A landscape with many valleys, sampled at points; each row gives a point and its height.
From any point a ball takes the steepest step (drop divided by distance) to one of its 2 nearest points. It stops when none of these is lower. Distance is the straight distance between rows; heights are no part of it.
Zeg: [-12  18   1  -3   1   4  -1  -3  16   0  14  -7  26   3  -9 -16  15 -42
   3   0]  h=194
kigom: [  8  -4  -2   0  -4   1  -6  15  -4  -7 -30  12   9   0 -16   3  -3 -19
 -10  12]  h=204
Bufa: [  7  11  -4 -15  31  -8 -13  -1  17  -1  10   7  14   7   1   4  -5 -20
  12   9]  h=458
Tuf: [  4 -14  -4  -3   0  18  -9  16   0   0 -10  -1  25   1 -10   0  -4 -27
 -10   1]  h=356
gasip: [ 22  -3   2 -25  -3   0  -5 -11   9   9   1  21  -5  -2   3  13  11  19
  -3  10]  h=507
Kis: [  9   0  -9   6  -6  -2  -3  12  -6  -4 -12   0  -3  -9 -13   2   8   1
   0  -8]  h=172
mogad: [  4   6  -2  -2  -1 -25 -12 -14  11  16  11  -1  -9 -12 -11   0   4   1
  12  13]  h=307
Mavi: [ -2   1  13   6  -3   3  11 -16 -13   8   2 -10 -20  -3   5   2   9  40
  -3  -8]  h=551
Bufup: [  8 -12   9  12   4  14  -9  16  -6 -20 -14  13  -3  -5   5   0   4   9
 -12   1]  h=256
gepi: [ -9  -7   9  15   7   5  21  -6 -24   0 -12  10 -12   3  -1  -3  -4   8
 -18 -10]  h=531
nanob: [-19   2   9  18   8   4  15   8 -18  -8 -18  -6 -18   5  -5   4  -2  10
 -12  -8]  h=552
Bedem: [-11  -3  -1  -5 -19 -30  13 -14   2   6  18  -2   4  -3   3  -2   5  12
   8   8]  h=600
monet: [-22   0   6  18 -21 -18   2  -3  10  -1  19 -15  14  -3   8  -3   3  -8
  16  11]  h=640
nef: [ 14  -2  16   0  -4   6   1  -2 -20  -1  -9  30 -21   9   1   8  -5   9
  -2   3]  h=488
Rinu: [  1  -8  -5   2  11  -5 -15   4   3   2 -12   6  11   0 -22   1  -4 -27
  -6  16]  h=283
Gaz: [ -8  11   7  17  -1  11   4   0  -6   0   1 -23 -11  -1   8  12  -2  11
  -1 -17]  h=119
Pamu: [ -4  12   2  17 -15   0  -7  12  15  -4   1  -1  -6  -3  -3  -1   9 -13
  -1   1]  h=474
nasi: [ -2  11   1   5  -3  20   0  11   2   0  -4 -18  -3  -4   7   5   7  -5
   3 -21]  h=224
mizun: [ 12  16  -9 -10   5  -3 -12   5  12   3  -1  -1  13  -3 -13 -14   3 -35
  14  -5]  h=542
Tagub: [  6  16 -11  -8   4  -8  -9   0  21  -3   2   9   1   5 -16   0   5 -21
  -2  -2]  h=570
Duv: [  6 -17   1   1   1  11   3   6 -20  -3 -29  14  11  -5 -15   3 -11  -7
 -17   9]  h=273
fetap: [ -7   5  -2  -7  -4   4   5  -3  20   5  20   1   4  10  10   5   2  -6
   1 -10]  h=397
ged: [ -3  -5   9  14   0  -2   5 -16 -19  13   3  10 -10   5 -11   0 -17   6
  -3  -4]  h=490
bufu: [ -7  -5  -3  -6   0   1  15 -10  -6  -4  14  -9  -4   2  15  -1  17  28
  -7 -16]  h=336
rikeb: [ -2 -12  -3  15   0  21 -17   7  10   8   0 -12  19  -6 -11  -4  -1 -23
  -5  -3]  h=394
taki: [-10 -17  -5   6  -1  12   4  12 -11   1 -22  -6  11  -3  -8  -3 -18 -12
  -4   9]  h=339
roki: [ 14   7  -5  -5  -4  -6 -11   8   1 -13 -13  12  -4  -7  -5  -3   3 -10
   4   2]  h=41
Vukaz: [ 12   3  -7 -29 -14  -3   7  -9  23  13   4   5  -4   2  19   4   6   8
   4   9]  h=471
vor: [  9   3  -2  -2  -7  30  -7  17  -3 -18 -24  -1   6   0   5   9   7 -10
  -5 -10]  h=308
rifo: [ -7   4  -9   8  -2 -10  13   5 -14   2 -11  -9  -8  -9  -7  -8  11  11
   1 -18]  h=252
tasis: [-15  -6   4  -4  -2 -17   5 -19  18  12  19  -1   4   6   9   4  -7   6
   6  27]  h=622
sato: [ 21  -3   0  -8  12 -11 -15 -11 -19  -2 -10  29 -10   5 -15  10  -6  -6
   5  11]  h=433
fekil: [ -3   2  -7 -25 -15  -3  26 -12  17  12  12 -10   0   0  16   2  12  14
  -1  -2]  h=450
pap: [ 11   1   5   1  34  -5 -24  -1   8  -1   1   5  14  13 -10  12  -9 -18
  14  14]  h=417
fis: [-17   6  -4  -3   7  11  -6   0  10  -2   5 -13  24   9  -6 -12  -4 -40
  -6   3]  h=255
Nuzu: [-16  -6   1  14   1   3  -1  14  -7 -12  -3  -8  -8  -5  12  -8   6  16
  -7  -7]  h=31
suli: [ 16  -2   0  -8   4 -10 -11   4  -3  -6  -5  23 -13  -7  -6   0   6   8
  -9   8]  h=171
Leme: [  7   3 -20  -3   0   1  -6   9   1  -3  -8 -11  12  -4 -11 -15  -9 -24
  13  -5]  h=509
Nofa: [ 11  -6   4  13 -10  18  -6  10 -10 -14 -21   9   5  -1  -6  13  13  -9
 -16 -14]  h=244
bofoz: [-6 -7 -9 -8  2  1  8 -7  7  1 24  2 -2  7 16  1  3 16  3 -9]  h=365
Zude: [-10   6   3  12 -16  -4   2   5  13   7   6 -10  -7  -8   3  -2   9  11
   1  -6]  h=508
nefe: [ -5  -9   3  19  21  17  -1   3 -24 -13 -14 -20  -3  -5   1  -1  -4  23
 -11  -7]  h=268
Duvop: [  2  -4   1 -23  21 -19   6 -25   7  11  14  10  -1   7  -1   1 -10  12
  -1  18]  h=510
viki: [-11  -4   2 -12  -9 -20  19 -18  -4   7   6  -3 -10   2  12  -8   1  24
   2  13]  h=584
bav: [-13  19  -1  -5 -15  -3   5  -2  25  -1  22  -8  14  -2  -3 -15  14 -26
   5 -12]  h=117
muzit: [ -3  -8  -3   8  23  -7 -20   5   7  -8   2   0  11  -1  -8  -4 -11 -18
   6  10]  h=354
Mar: [ 10   1   3   2   1  -3   1 -13 -21   2  -9  24 -16  11 -11  10 -22  -4
   2   2]  h=463
Nem: [  8  -7   3  -1   7   7   2  -6  -7 -11   1  14  -9  -2   7  -5  13  16
 -12 -14]  h=234
Leb: [-10   0  -4   9  -6  14  10  15  -9   1 -20 -18  10  -4  -6  -3  -5 -15
 -12  -8]  h=395
munof: [-12   5  -2  11  11  10  10  15 -13 -16 -17 -22   4  -3   7  -5   2  15
  -9  -9]  h=177
pel: [ -8   8   0 -18 -21   1  14  -3  24  10  22 -13   8   3  21   0   9  -2
   7   0]  h=427
puvez: [  7  14 -11 -10  -5  13  -4  13   7   2   5  -2  -4  -2  11   1  -1 -10
  16 -18]  h=306
Giso: [-22  -2  -2   6 -18 -33  13  -6   5 -11  17 -14  15  -5   5  -6  14   7
  11   7]  h=619
Tud: [-12   8  -6   3 -13 -19  -1  -8  14   3  24  -9  20  -7 -13  -7  18 -12
  10  -8]  h=196
bama: [-10   5   4   5   6 -12  -8   5  20   6  12   3  -6  10   8   5 -14  -9
  11  18]  h=487
zavek: [ -2   0 -13  -4   1 -10   7   2  -6  -4   3  -6  -6 -12   6 -11  16  28
  -5 -18]  h=303
mal: [ 11   5   2  -8   9 -22 -16  -7   0   8   7   8 -20   3  -6   2  -6   9
   9  18]  h=355
lerum: [ 17  -4  15  -7  -2   7  -5 -12 -10  13  11  25 -17   5   0  13 -11  15
   3   2]  h=506
metor: [  1  -4  11  14  10   2  15  -7 -33   6  -2   1 -19   2  -6  -7 -13  18
  -2 -11]  h=512
dudap: [  8  -7  -7  -2   4  21   0  23 -15 -15 -32 -10  12 -10   0   5   4   3
  -8  -8]  h=367
pobo: [ 14   0   0  -1  -3  12  -2  15 -13 -18  -9  11  -5  -3   4   6  12  11
 -15 -17]  h=179
sasiv: [-18   6  -7   4  -9  13   9   7  -4   6  -4 -11   6  11   0   0 -10 -24
  -7 -13]  h=434
Gegad: [ 11  -2  -1  -2  20 -19  -9 -10  -4   2  -5  10  -4   6 -10  -1  -8  -7
   3  12]  h=398
zaz: [  0 -13  -1   9   8   4  -6   7  -3 -14   0   1  -4  -2   6  -4  -6   5
   3  -4]  h=182
pesir: [  1  -3   1  -4   8  -5 -14  -9  10   2  17  -1   1   5   3   6 -19   0
  12  10]  h=448
ranaz: [ 11   5   1  -1   1   7 -17   3   6  -3  11  11   2  12  10  12 -10  -1
   8   4]  h=406
mufi: [-18   4  12  29  -2   0   8  -6 -12  -6   5 -24  -5  -2   6  13   3  23
 -12  -4]  h=220
fizen: [ -4  11   4  -6  -5 -24  -3 -16  21  14  21  -6  12  -7 -10  -6  13  -9
  17  10]  h=253
tutov: [ 16   6  -2  -8  -6  13  -6   1   6   8  17   0  -3   1  20  10  -4   6
  15 -10]  h=361
donov: [-13  -4  -2  20 -13  10  -7  16   5   0   0 -16  13  -7  -7 -10  10 -15
  -6  -9]  h=431
Bisif: [ 17 -16 -11  -7   0  17  -5  19 -16  -6 -28  -4  14 -10  -9  -6  -7 -11
   0  -1]  h=414
Vezo: [  4 -12  -3  -3   7  -9  -4  -3  -5  -6   8  19 -14   1   1 -12   5  17
 -15   3]  h=228
dumiv: [  0   5  19  20  23  15  17  -6 -31 -11 -16 -21 -10  -2   3   3   0  27
  -9 -11]  h=325
Fafi: [  8  -5  -3 -22   8  -5   2  -7  12   8   9  14   0   5  10   5  -1   9
  -1  10]  h=491
lalog: [ -7  13  -5  -8  -2  -9   1  12  10  -5   4   4  -1   5   9  -4 -13 -14
  14  12]  h=520
las: [  5  -6  16   5  -1  -5   5 -22   1  20   7  19 -19   9   5   7 -12  20
  -2  16]  h=525
Momif: [-10   9  -6   4  -5  -1  12  10  -2  -4  -6  -7  -1  10   7   1  -9  -5
   3  -1]  h=475
Nufeg: [ -2   1  -6 -11   8  18  -8   8   9   2 -11  -9  32  -5 -14 -16  -2 -40
  -8   7]  h=309
zud: [-15  -3   4 -14 -11 -13  11  -9  17  16   5  -4 -11   1  22   2  -3  13
  11  21]  h=604
temif: [ 15 -11 -13  -8   9  10 -14   6  -9  -5 -16  -6  12   0 -16  -3 -15 -20
  14  -5]  h=464
ruzem: [ 25   2   6  -7 -13   9   0  -4   4   2  -1  26  -9   2   4  14   9  12
  -7  -7]  h=521
Kubi: [ -4  -8  15  -6  -9  -9  13 -13 -10   7   9   2 -23  -6  10  -4   8  41
  -5  11]  h=566
larot: [ -8  -1   8   6 -14  -2  10 -12   5  13  14 -12 -13  -3   7   1   0  26
   6  -4]  h=532

Where does a ball stop that starts at each point below?
lalog => kigom
Vukaz => roki
mizun => pobo
Kubi => bav
bama => Gaz
sato => bav
